Each row is a point on a landscape with many peaks, with its height.
A climber steps from a point to whichever of its 2 nearest points has the largest rise for the distance, and stops where none of them is higher. Distance is the straight distance between rows; heights are no part of it.
fidi h=1.43: [108 136 160 122 152 110 127 171 135 143  73 104  95 122  61  91 113 146
 150 116 136 134 127  77  91 102 124 139 171  85 109 101 141 199 117 159
 138 100 115 158 133 141 113 132 146 157 106  97 146 108 128 178 170 129
 126 128 127  95 195]
kepi h=4.87: [108 127 132 167 118 148 136  96 175 127 176 124 127 135 105 167 135 115
  98 113 156 133 157 135 156 202 149 119 135 154 125 115 111  87 121  97
 177 109 174 123 169 168 126 120 134 113 123 130 190  81 165 101 117 107
  88 127 146 157 129]
rol h=3.52: [168 153  76  38 123  65 149  69 106 117 182 128  64 152 144 122 152 143
  73 159 151  81 186 118 156 162 178 113 143 125 146 129 143 182 124  90
 125 167 172 134 123 106 163 149 110 170  69 115 139 144 103 118 106 162
  77 131 112 142 104]
tifev h=3.68: [105 111 142 141 124 108 159 142 134 108 111 156 200 107 168  64 123  82
 184 105 149 103 100 190 126  94  91 104  99 167  94 132 112 124 161 149
  82 136 112 127 100  70  90 145 138 119 156 171 117 183 124 166 178 120
 128 137 136 140  75]
Nimop h=5.70: [136 173 138  93  86 127 125  50 120 139 195 105 100 179 112 166 181 128
  92  89 131 125 139 105 164 175 156 116 168 113 144 156  93 139  83 117
 171 123 176 131 168 135 158 128 134 101 119  96  93  92 111 108 120 155
  94 106 146 139 136]
kapap h=4.85: [116  90 140 122 149 122 115 110  76 115  76 148 131 134 138  84  79 142
 185 145  97 132 137  46 156 100 116 146 136 148 106 117  87 156 153  68
 143 129 142 155  94 114 116 150 142 123 121 111 127 108 164  90 135 127
  92 158 111 157 195]
Fube h=2.45: [106 126 141 204 164 112 138 129 160  94  92  61 151 130 142 125 105 117
 159  93 161 141 158 114  56 123 114 128 148 129  89  95 170 135 143 184
 134 113 139 177 136 107  66  96 156 137 154 131 190 126 139 199 187 127
 104 120 124  59 160]
mopi h=1.78: [119 176 152  46 120 138  81 113 105 120 150 122 117 185 151 119 124 162
 124  85  54 127  87  87 116 111 139 185 153 111 142 110  96 119  66 125
 114 136 156 146 113  73 162 120 116 103 156  92  68 129  92 105 110 165
 145 123 139 108 130]
bef h=2.24: [162 129 151  98  78 127  65 116 151 150 104 146 109 109 103 105 131 110
 122 152 170 128 114  89 167 118 122 112 134  95 128 185 136 181 148 153
 115 121 148  98 119 151 148 117 139 141  83 143  79 107 165 115 116 111
 115 134 176 157 156]
vuk h=4.06: [127 162 125  94 141  92 151  87  66  96 106 106 124 200 165 121 121 172
 109 113  83 107 155  45 152  95 110 137 162 102 108 134 110 169 135  95
 114 166 157 163 142 114 114 101 113 112 116  74  63 115 124 135 147 170
  98 150 127  97 139]
mup h=3.00: [136 155 118 158 126 133 102  58 110 123 163 121 114 118 158 108 118 111
  68 136 160 117 154  81 137 135 155 130 140  90 127 139  97 130 131  34
 178 121 216 116 157 133 112 139 134 199  84 103 151 114 139 104  88 136
 106 105 134 156 140]
sulo h=4.75: [174  88 104  82 151 141  93  95 125  86 136 112  67 153 163 200 163 104
 115 132 124 181 126 155 156 147 124 138 108 148 169 130 156 116 119 161
  82 160 105  98 164 184 184 115 108  97 133 121  93  88 113 104 134 160
 161 158  90 141  77]
Faton h=2.57: [106 163 136 158 108 120 120 141 141 166 169 141 171 138 134 124 163 119
 122  70 133 118  70 147 122 113  79 135 143 129 131 124  52  89 111  94
 135 151 147  94 137 119 126 133 200 108 164  88 122 175 115 188 159 145
 117 115 118 140 116]
neka h=0.80: [ 85 135 137  60 132 131 165 138  97 165  92 147 132 124  58 101 123 159
 144 139  76 102 140  72 107 110 154 137 114 128 109  79 119 192 105 122
 136  66 113 210 130 111 154 138  61 133 123 113 130 100 124 112 138 108
 141  97 154 100 176]
veme h=3.05: [109 168 174 146  91 143 150 177 142 147 114 115  98  76  52 126 152 141
  81 174 192 104 148 135 128 157 134 121 192  98  95 164 132 167 111 192
 169 143 149 130 151 146  82 111 137 109  77 129 161 153 138 140 128  69
  82 100 160 192 130]
Nada h=4.42: [144  82 109 180 175 124 144 175  90 122  90 120 154  61 145 114  59 165
 124 183 107  90 152 157  56 113 143 160  98 131 111  95 129 111 149 122
 135 130 114 158  84 103  90 128 115 158 157 140 179 155 142  94 121 108
 172 108 104 117 121]
kuf h=2.08: [141 176 124  82 135 105 111 108 102 142 141 113 111 172 147 132 132 188
 115  90  83  82 150  93  99 152 170 145 159 142 124 127 144  99  77 112
 116 138 137 149  77  49 131 142 130 113 160 141 107 127  93 154  78 147
 109 129 140  81 117]
luso h=6.74: [113 122 142 164 156 112 149  93 122  59 122 103 142 182 164 138 123 109
 180  93 137 150 139  97 130 114  98 152 169 149 123 108 130 106 139 119
 128 140 172 147 141 100 122 112 152 114 161 120 157 129 103 144 184 156
  77 155  97 136 150]
Bag h=2.18: [145 129 161 183 149 172 119 125 129  71  72  79 145 140 149 148  96 134
 159 127 133 142 159 109  49 104 122 152 175 142 108 107 194 121 126 161
 142  88 130 173 125  68 110  67 101 139 126 164 166 137 143 148 137 137
 125 113 111 111 146]
Bufa h=5.17: [150 164 125  85  98 144  97 101 128 105 200 102 104 177 145 175 200 104
  86  89 121 156 107 129 173 163 123 125 126 106 173 152 119 127 108 147
 125 161 128 111 174 164 160  97 134  84 138 100  70 119  97 118 137 174
 139 129 117 142  84]
Rirek h=4.12: [128 123 159  76  86 152 108 105  95 123 184 110 115 149 168 156 144 132
 115 114  82 150 141 153 160 191 198 105 124 154 171 165 126  93  90 129
 126 132 108 112 127  86 134 155 129  99 169 182  92  98  99  41  65 145
 139 134 130 139  78]
lasul h=3.16: [155 136 109  90 134  82 205 118 101  91 149 156 135 141 133 119 156  94
 125 157 158 136 131 170 163 123 145  45 111 141 158 111 143 203 172  99
 107 143 105 134 133 137 153 162 122 172  79 132 154 152 102 154 153 150
 135 141  50 158 120]
Tati h=2.25: [103 142 150 134 125 127 131 178 181 167 153 114 138 133 101 148 179 111
 156  73  99 172  52 145 120 126  98 109 143 141 142 104  92  97 110 141
 145 130  99 107 142 131 131 149 177 143 155 118 155 130 117 200 175 127
 139 104 114 115 147]
palen h=4.43: [112 131 129  83 145 127 112 106  42 109  97 131 133 152 165  92  76 163
 114 147  67  95 149  51 135  92 125 154 162 123 110 139 100 138 122  66
 136 153 155 145  76  81  93 119 106 149 125  86  90 135 136  52 103 148
 114 134 129 151 165]
Zugo h=5.01: [114 118 122  97 137 152 148 123  51 130 103 154  90 122  97 125 125 111
 128 184 129 144 122 109 170 135 127  92 141 142 155 120 135 144 129  60
 149 102 124 136  99 161 161 164 123 132  90  98 145 157 131  87  97  91
 152 142  60 197 150]
Liref h=3.62: [174 151  48 115 131 120 119  64 127 111 142 150  94 163 165 125 136 111
 112 113 138 104 133 112 155 115 138 124 116 110 141 124 141  88 122  95
 135 123 155 109 105 127 146 121 103  98 127 119  78 168 134 141 100 174
 132 155 129  83  62]
vepov h=0.95: [114 156 130  76 130  84 147  90 138 140 119 149 118 166 106  77 124 139
 155  85 126  93 144  70 112 106 165 129 135 120  93  79  98 167 112 111
 154  72 143 188 107  70 138 154 104 124 103 135 131 138 115 143 138 139
  86 106 168 106 151]
tuz h=3.23: [147 144 145 201 154 131 137 154 151 126 150  71 194 121 189 198 158 136
 127  99 121 158 121 171  85 126 110  60  97 150 142 150 187  65 155 160
 108 148  69 120 157 139  99  75 134 135 151 149 134 137 127 169 114 142
 171 111 125 107  76]
gided h=4.36: [136  76 106 174 140 150  63 112 152 129  95 171 135 121 172 102  74  67
 156 131 161 137 112 122 132  91  85 173 105 146 111 124 100  56 141  84
 123  77 162  99 112 152 151 126 116 117 138 109 132 163 141 107 105 135
 142 127 134 180 135]
gele h=5.24: [160 120 119 141 135 116 147 152 124 126 115 113 142  69  84 141 114 150
 103 189 153 121 176 158 131 153 171  87 111 116 142 143 159 176 166 141
 124 128  98 124 129 164 114 145 144 194  97 151 156  89 133 122 106  92
 163 126 113 120 128]
vin h=1.79: [107 121 195 135  92 162  81 170 131 127  66 129 151 115 111 105  98 125
 161 152 117 128  96 103 106  86 102 175 166 110 105 147 104 139  83 182
 113 122 131 105 139 119 122  90 136 130 123 136 110 127 139 105 124 114
 138 127 155 159 182]
Zun h=2.59: [101 106 135  93 158 133 139 133 103 125 149 134  92 131 161 123 108 154
 145 141  67 130 118 138  91 133 122 236 140 152 118  90 103 104  93 136
 121 159 156 133  96 103 160 130  94 103 164 106 153 135 108  62 139 120
 118 154 110 170 129]
bipi h=2.09: [167 123 137 154 140 124  55 173 168 116 128  87 118  95 122 133 105 171
 115 130 135 135 132 141  83 106 140 138 139  59 141 146 138 148 159 172
 107 137 147  82 152 138  99 142 172 211 122 144 132  92 112 124 101 149
 156 130 156  87 153]
toreg h=3.33: [156 140  69  65 122  63 170  78  99 103 147 171  97 153 162  73 150  92
 136 163 171  89 153 144 188 126 138  99 123 141 151 137 140 179 165  96
 113 177 148 112  97 122 130 141 122 133  80 137 126 181 120 141 134 150
  91 170  93 156  75]
mena h=3.27: [158 153  79 116 128 112 101  48 113 110 158 139 121 178 174 100 146  99
 109 121 144 109 132  70 192 101 137 111 109 100 136 154 101 131 152  57
 139 134 189 113 178 145 136 132 106 156  88  99  72 116 127 119 120 188
 106 138 136 109 129]
roso h=3.48: [157 120 121 165 152 130 134 131 166 132 143  89 173 144 157 208 158 158
 127  80  60 165 109 120 120 113 125 104 100 123 140 123 150  90 160 149
 121 130  80 151 191 142 143  99 106 142 187 149 106  70  98 158 152 173
 185 116 138  57 115]
Vapav h=1.66: [136 169 112 103 106 138  74 160 169 208 166 139 113  86  39 128 155 156
 103 117 100  98 118 129 126 141 139 124 101  74 159 129 106 142 106 130
 146 125  98  93 122 145 138 157 153 144 130 148  79 119 125 119  84 107
 153 109 180  94 143]
fepem h=4.05: [149 138 133 158 108 170  64 138 164 105 159 105 163 127 170 185 128 135
  90 140 106 160 119 144 127 113 129 133 105 123 129 164 134  66 127 145
 124 124 122 105 200 145 127  84  82 132 155 149  88 105 128  67  87 162
 166 115 144 147 101]
Nin h=3.36: [121 124 119 121 145  99 167 134 144 139 127 170 149 110 109  78 148  74
 192 110 160 135  86 179 111 117 105  84  99 154 126 100 116 152 157 129
 104 118 108 131  82 115 132 173 154 125 118 135 151 172 107 214 184 116
 121 156 102 142 131]
pupaf h=2.71: [137  88 122 190 159 116 159 147 128 114  50 115 193 102 119 103  91 128
 168 103 136 115 150 116  95 101 134 116  93 145  83 106 146 144 152 168
 125  96  98 183 140 124  83 107 125 133 156 133 126 104 145 162 181 119
 146 131 147  38 153]
Vivog h=0.79: [130 154 118 115 126 121 164 115 165 162 141 161 128 121  81  87 154  96
 116  98 156 104 122 104 137 120 151  82 112 117 105  89  99 155 129  93
 189  67 134 174 145 127 132 171 114 165  83 121 147 167 135 157 133 127
 111  84 146 122 150]
bitur h=5.06: [131  77 120 179 124 149  66  98 162 108  97 115 107 149 152 161  99  97
 164  98 160 152 128 118 148 122  88 176 128 139 109 136 125  73 130 134
  84 104 150  75 142 185 148 100 154  94 137 121 114  85 148 124 134 126
 113 159 156 142 141]
sir h=2.95: [160 161 165 165 129 157 104 146 125 108 119  95 178 152 168 163 146 136
 165 115 118 165 100 134  95 128 112  82 139 146 143 171 174  64 128 127
 109 127  76 101  92 102 104 109 156 111 154 175 105 158 130 167  92 124
 159 137  95 121  96]
lema h=3.30: [106  97 109 131  92 146 110 150 160 198 101 202 135  86  60  86 125 106
 148 105 143 101 100 127 132 136 110 152  91 127 114 119  89 127 112 135
 136  85 109 124 100 167 161 138 137  70 126 124  97 146 170 129 118  88
 144 121 173 130 145]
Der h=2.52: [ 81  89 159 162 141 118  93 182 169 152 105 107  77  98 108  82  80 147
 185 131 145 129 125 146  87 139 117 200 148 115 113  91 132 110 127 169
 123 129 148 111  84 130 109 145 162 143 170 154 198 102 132 139 155 107
 105 147 136  91 146]
sop h=4.70: [189 124  75 133 176 123 130 167 135 127 122 128 148  70 174 130  99 148
  71 169 138  86 186 170  60 125 165 139  88 111 119  88 168 109 138 113
 145 131 136 145 103 118 109 132 109 191 107 136 178 187 134 141  72 133
 165  89 100  92  89]
Tuk h=5.82: [114  91 105 167 168 124 125  94 109  93  74 125 134 148 151 160  91 116
 145 112 142 152 133  90 120  94  71 168 130 152  97 110 123 106 139 127
 101 119 145 129 160 163 156  72 110  84 140  75 116 115 136 144 166 144
 134 147 103 133 145]
pobo h=1.85: [126 164 140  97 153 132 152 154 153 125 167 101 119 114 107 156 165 133
 129 127 128 166  94 144  73 115 146 124 157 103 131  80 149 146 118 137
 152 109 134 151 154 107 169 129  80 183 121 118 182 163 107 168 145 153
 130  95  89 150 141]
pasu h=2.65: [162 128 139 171 104 141 134 100  93 109  74 135 152 154 129 150 110 116
 155 120 125 141 119 102 137 150 106  87 131 160 131 162 194 105 118 137
 110 107  43 139  72 139 133  99 152  39 148 144  90 124 161 186 119  94
 143 169 103  94 112]
nuf h=1.95: [156 154 153 165 138 168 108 105  95 100  80 114 152 163 117 156 105 116
 119 140 109 139 128  86 100 117 119 104 168 117 118 124 157 114 108  93
 160  60 123 156 137 108 142  91  92 138 111 123 128 157 150 127 107 141
 153 107  89 141 152]
bilez h=1.60: [107 128 173 137 143 166  97 191 105 145  77 120 120 106  62  92  97 142
 141 139  84 145  91  62  90  61 101 150 171  94 110 108 108 164 116 139
 137 108 122 153 157 113 133 120 130 187 110  90 136 141 139 100 138 135
 164 110 125 149 217]
Buzu h=3.29: [149 141 130 170 115 101 173 102 199 114 162 116 159 138 132 133 172 102
 118  76 176 112 128 141 130 147 114  69 132 140  97 127 141 135 146 165
 148 136 130 143 153 116  95 103 144 121 122 145 132 139 112 216 183 126
  85 127 160 131 102]
zelof h=4.39: [136 122 149 136  94 139  80 104 147 119 139 119 160 152 163 127 127 129
 137 100 104 123 117 112 171 116 123 148 124 118 115 162  86  97 122 121
 124 121 148  88 170 120 119 117 143 114 160 145  79  99 129  82 119 143
 130 156 175 108 111]
Nud h=1.53: [134 170 139  99 110 143 108 162  77 183 123 139 149  93  86 133 117 188
  76 165  78  80 145 111 125 128 150  99 108  83 144 149 120 146 116  98
 149 131  89 140 100 127 101 161 139 158 133 131  82 103 127  80  59  73
 160  98 153 108 131]
pak h=0.44: [165  46  78 135 158 100 147 127  97  83  68 144 151 104 171  92  94  82
 107 184 171 129 158 153 150  64 142  89  70 139 105 151 182 145 201 127
  92 120 120 129 148 168 152 125  70 181  99 121 104 151 145 115 134 151
 163 146 124  96 105]
soga h=2.97: [125 126 122 182 117 131 140 141 154 132  97 140 198  85 117 122 127  97
 118 104 167 119 132 152  82 111  98 102 103 137  81 133 139 122 134 167
 134  98 107 160 159 134 121  97 119 129 126 113 118 161 155 174 161 123
 141  91 147 131 122]
Gesom h=4.02: [175  93  63 144 140 150  81 104 124 131 124 164 137 140 197 127 100  89
 138 146 109 134 117 116 124 103 129 140  87 128 157 123 158  40 125  78
 140 101 129  89  88 133 159 131 104  98 145 131  99 168 132 111  61 161
 179 140 102 106  83]
zoze h=4.13: [104  84 147 214 151 135 142 128 183 103 125  81 157 135 120 175 112 116
 146 104 143 182 122 146 125 133 110 111 111 160 126 133 105 110 171 151
  93 120 138 140 178 151 108  96 137 163 167 117 216  72 120 152 205 133
 144  95 139 112 148]
Gize h=0.38: [163  74  77 146 145 112 139 107  99  80 108 144 139 144 215  84  98  55
 140 174 163 123 125 164 172  69 109  76  95 154 143 145 160  79 198  77
  69 126 150  87 132 157 138 151  96 168  93 161 129 172 129 127 126 143
 149 144  95 141  96]
doke h=5.38: [126 110 114 116 131 128 168  80  48 108  81 175 132 160 142 108  96 101
 157 159 135 126 138  84 186 145 113 113 126 166 141 145 139 132 132  55
 123 108 122 144  67 135 142 126 127  65 126 115 101 134 162  88 117 102
 126 163  86 163 126]
kamim h=3.75: [154 111 103 123 155 151 104 102 182 128 179  95 115 142 178 208 144 170
 114 107  81 168 131 144  96 145 149 171 109 136 126  96 142  74 113 149
 137 143 126 124 166 133 151 107  81 121 181 140 131  83 109 104 103 176
 141 120 127 100 109]
miker h=2.37: [122 116 105 107 160 113 154 125 129 151 158 147 120 133 169 129 123 164
 162 108  75 120 131 143  98 152 137 180 101 164 131  81 122  93 114 107
 126 143 118 124  67  57 135 144 107  89 190 160 140 155 100 112 115 137
 134 150 114 103  95]
pulok h=2.96: [116 182 146 108 111  90 138 131 114 114 141 153 128 143 132  63 137 116
 166 104 156 120  77 146 138 130 124 136 164 134 131 133  92 124 124 112
 138 144 136 103  86  76 119 161 196  98 111 126 127 185 120 183 144 139
  91 164 114 144 111]
Lofi h=2.02: [115 115 159 113  50 140  69 136 123 138  80 161 131 123 133  83 118  96
 153 136 154 123  81 114 168  90  77 170 145 125 110 196  88 129 117 158
  86 155 140  76 113 131 133 104 163  84 114 120  65 144 173 104 129  96
 111 151 169 171 148]
Sab h=3.63: [109 104  98  96  96 151 152 114 160 178 155 230 106 104  98 111 143 108
 161 116 137 124 119 169 159 148 143 123  74 161 158 126 116 128 122 126
 135 104 102 121  86 132 163 182 121  67 136 156 120 137 147  89 102  90
 135 140 146 148 108]
Rebip h=4.38: [154 101 160  97 123 197  82 134 129 117 154 111  75 126 165 196 145 111
 108 128  93 205 107 175 144 165 175 144 117 154 179 157 144  81  90 165
 117 138  76  87 120 139 132 118 108  82 162 165 131 105 118  83  73 131
 146 127 105 157  91]
geku h=3.56: [107 163 167 164  71 159 110 151 140 125 132 105 143 138 127 160 166  86
 121 134 149 162  87 171 156 154  86  80 174 132 144 188  84  96 124 133
  85 156 123  53 159 164 105 143 203 137 111 131 155 121 119 159 154  90
  89  91 133 176 127]
pib h=2.49: [152 158 140 122  95 140  54 110 139 143 114 110  82 109 109  95 120 108
 144 153 163 126  96  96 165 135 157 106 141  84 134 178 138 134 133  93
 143 102 162  66 130 134 139 182 179 200  55 166 132 103 150 121  73 102
 107 138 147 146 178]
lir h=3.57: [133 184 115 119 120  69 177 128 126 107 177 115 155 143 143 112 168 142
  84 111 171  89 141 137 126 111 129 105 145  89 118 125 122 163 149 136
 138 175 144 151 136 107  90 102 137 132 114 114 100 183 100 189 153 156
 100 117 108 121  72]
sode h=0.57: [126 114 144  75 108 121 192 121 101 132 114 185 152 147  86 120 163 104
 142 114 105 155 103 131 125 115 126 106  87 143 147 124 177 199 116 164
 117  99  44 184 144 105 201 100  59  93 134 127  90 117 114 147 166 129
 163 119 118  79 153]
kefib h=2.10: [110 137 125 169 125 132 108 150 147 156 149 111 127  98 107 187 148 121
  97 111 156 128 122 187 112 139  75 133  97 151 137 166 128  96 126 196
 102 187  97  95 150 179 100  81 131  49 158 104 101 137 154 173 148 119
 125 122 136 141  84]
dal h=1.18: [129 144 129 101 134 106 127  81 130 116  83 121  70 169  99 111  98 147
 145 112 133 136 157  59 117 139 131 146 178 105 110  86 157 165  98 111
 146  85 148 148  85 124 154 122 131 105  86 114 137 120 145 156 117 124
  77 150 123 116 177]
basav h=4.40: [169  92  75 138 151 152 109 154 151 175 150 175 156  92 165 132 102 140
 117 143  92 107 149 162  78 109 154 131  56 130 149 102 153  75 143 105
 145  92  97 134  98 113 136 148  85 151 153 157 128 165 125  95  56 140
 203 102 128  86  92]
bupub h=3.84: [ 74 106 172 191  94 154 128 152 155 121 134 100 143 129 109 162 130 109
 132 140 133 174 100 158 163 135  95 118 155 156 137 149  44 105 148 127
 114 141 173  97 175 160 120 135 183 175 136 104 223 100 129 109 175  99
 104  92 157 171 158]
pevir h=2.89: [ 96 115 106 116 138 111 115 143 133 170 106 160  77  77  87  62 110 129
 166 127 158 105 139 118 117 141 119 189 139 125 117  85 111 139 121 115
 145 113 141 101  57 141 131 162 173  94 118 127 143 147 153 135 125  89
  87 163 136 137 134]
lof h=2.01: [104 152 142 102 146 120 128 168 207 163 166  85  93 147  77 143 179 158
 154  85 120 161  84 130 105 151 124 131 140  97 131  78 139 140 108 162
 157 108 108 151 168 127 133 132 118 171 147 130 179  94 116 184 171 163
 124 100 133  82 150]
buvi h=5.96: [116 136 152 102 127  83 183  86  99  67 139  97 117 179 163 130 132 139
 143 141 132 131 170 126 167 156 142 131 183 142 134 131 126 169 138 110
 139 170 180 138 145 104 117 145 161 139 107 117 151  93  99 111 159 148
  72 161 103 153 151]
zezu h=2.78: [ 81 126 160  77 129 138 148 149  84 132 171 109 101 107 141 136 121 158
  82 183 108 119 140 163 140 184 161 181 172 136 128 125 103 126  76 130
 119 190 171 119  97 104 112 147 134 134 125 109 130 125 106  36  89 120
  86 150 126 197 121]
kizel h=1.45: [132 109  92  99 156 132 130 169 118 183 143 132 102  85  98 148 100 191
  82 176  71  89 175 132 106 152 151 176  90 105 138  97 115 142 122 114
 126 155 122 138  98 160 126 150 104 146 135 112 120 105 132  71  84  99
 158 117 150 120 125]
zumim h=3.93: [126  99 126 161 117 112 165 141 115 112 122 170 185 102 184  79 102 115
 148 131 155  89 112 171 160 117 132  72  80 153 131 167 147 111 158 111
 103 141 102 105  89  94  75 168 156 135 141 214 103 154 138 119 112 102
 143 146 140 107  68]
binor h=3.76: [153 141 109  63 147  78 131  89 109 116 132 109  65 145 119 132 140 176
  95 148 116 102 194  68 137 141 134 134 144  94 117 123 140 223 155 131
 103 181 153 166 123 136 139 110 121 160  79  73 104  95 120 134 130 159
  88 137 145 119 174]
rap h=4.16: [122  70  96 179 146 116 151 157 110 125  98 155 153  82 158 105  70 157
 143 152 126  75 178 175 125 114 125 146  75 158 102 136 123 110 159 139
 117 133  93 121  87 124  73 150 151 101 148 180 120 116 139 107 110  80
 153 160 141 108  74]
tud h=3.87: [120 129  88 106  97 140 149 114 113 146 201 186 115 130 166 111 137 124
 106 116 125 108 143 184 168 163 141 117  86 145 159 153 115 101 124 111
 129 156 116  96 102 110 122 165 124  63 159 167  92 161 131  61  80 130
 142 137 136 129  59]
povi h=4.46: [106  76 123 226 159 130 150 119 165 143 123 120 141 140 108 157 101 108
 161 102 151 156 129 127 145 177 109 114 107 171 123  95 115  75 140 106
 142  90 129 147 125 183 133 121 144 108 156 110 210  87 152 142 164  94
 132 124 134 131 162]
gode h=3.28: [112 167 175 138  98 160 128 175 131 126 110 106  86 132  89 147 153 101
 124 180 186 175 115 158 141 166 133 102 202 115 127 192 148 125  95 172
 121 154 122  93 133 149 105 134 171 106  92 128 148 140 118 178 127  83
  87 126 105 192 139]
Fuluf h=5.52: [125 119 133 135 128  89 164 127 143  95 123 121 128  95 124 111 121 127
 115 151 176 117 170 159 138 140 155 118 153 123 117 141 131 179 173 129
 129 152 173 122 135 130 101 156 161 176  95 142 175 110 122 128 155 113
  85 145 128 155 130]
guzas h=0.56: [ 67 114 170 125 112 138 185 196 129 156 121 108 137 101  72 145 167 125
 156 146 111 161  67 159  88 127 107 140 121 182 140 122 155 157 107 183
 139 116  73 161 156 135 140 122  81 104 164 137 180  85 122 140 225 108
 137  95 101 119 145]
Panid h=2.27: [108 107 140 134 141 155  75 200 190 165 144  89  70  79  94  98 104 157
 102 133 135 132 124 152  74 128 127 202 135  57 120  94 109 132 120 176
 145 139 165 105 136 137 102 140 148 191 135 131 176 121 127  96  89 122
 146 114 162 117 153]
Gev h=2.34: [108 117 123 192 109 137 114 132 115 112  92 140 142 125 150 155 115  89
 169 115 157 149 115 169 102 147  70 130 107 200 116 157 147  55 127 162
  65 153  68  90 103 155 110  96 152  32 165 131 124 139 147 191 138 100
 124 147 124 137  91]
zuge h=1.93: [114 139 133 124 120 126 117 144 180 170 195 119 132 114 104 166 182 164
 102  96 107 123 122 184 134 150 118 168 122 129 143 140 104 125 110 186
 126 183 109 112 166 131 106 107 130  77 178 138  97 101 132 126 161 135
 121 127 167 101  99]
vipo h=2.76: [164 159 136 158 131 141 104 104 117  97 119 143 132 124 162  72 110  73
 128 148 171 119 103 113 152 102 150  90 138 106 134 158 134 103 147  44
 145  91 176  95 124 116 125 168 149 205  59 153 154 175 134 145 101 136
 118 115 109 169 140]
Muv h=0.50: [132  78  98 144 135 129 170 145  73 108  77 184 200 128 124 106 132  98
 128 114 124 127 142 152 149  83 129  63  76 149 124 146 193 154 167 137
 110  93  56 155 147 133 160 116  70 124 128 125  81 148 145 138 152 120
 185 116 129  85 140]
Gogir h=1.70: [127 191 150  56 135 133 139 125  99 118 153 113 129 168 106 144 154 147
 122 134  71 137 100 102 116 104 152 106 164 109 144 106 118 159  82 108
 155 114 137 176 147  69 162 129  71 153 112 109 123 150  84 108 136 150
 133  93  99 145 144]
bar h=0.68: [ 84 147 167  84  96 120 168 133 134 155 109 138 112 141  58 135 164 140
 153 128  98 140 104 104 142 138 139 130 152 161 124 123 148 183  73 168
 146  95  78 183 110 119 160 115  87  65 133 131 131  97 109 144 171  98
 132 119 125  99 151]
giti h=1.80: [125  98  91 128 132 137 138 149 199 190 194 156 128 101  88 145 147 166
 124 100  91 113 152 182 135 150 131 145  50 107 165 101 110 143 140 174
 123 135  93 119 141 155 129 157 125 130 159 166  95  88 128 108 120 139
 169 115 188  70 119]
tutov h=4.97: [143 105  88 113 152 119 155 122  90 173  95 144  85  91  63 131 124 138
  99 173 144 122 162  92 142 154 153 100 107 104 130 114 144 167 165  74
 153  92 112 137 122 207 151 163 124 152  73  87 141 110 150 136  90  99
 138 130  99 147 166]
kadi h=3.79: [113 172 105  92 166  90 183 126  88  86 143 104 148 158 173 128 140 176
  84 119 111  83 150 122 106  88 108 161 144 112 110  88 112 161 146 139
  95 192 170 165 156  95 120  89  90 126 131  84 107 149  91 143 179 167
 108 139 113 107  93]
Venov h=2.91: [ 82 164 167 101  94 170 136 188 110 122 156 103 115  95  97 147 143 162
  53 200 152 117 140 157 127 154 142 151 183  93 118 158 136 164  85 191
 136 192 147 122 155 131  90  98 119 139  88 132 133 150 132  63  85  95
  99 124 128 209 129]
vivup h=5.20: [119 137 163 122 116 150 123 120 139 135 167  87 121 149  90 197 144 162
  85 139  94 148 130  97 171 172 158 127 146 110 152 136 104 122 106 127
 176 140 142 132 174 166 127 123 142 153 145 100 164  54 124  69 119 115
 131 110 147 138 156]

For each start below, name the point where the climber stops.
dal: sop
Nud: luso
sir: luso
zezu: Nimop
kizel: luso
Der: Nimop
Gogir: sop
Gize: sop
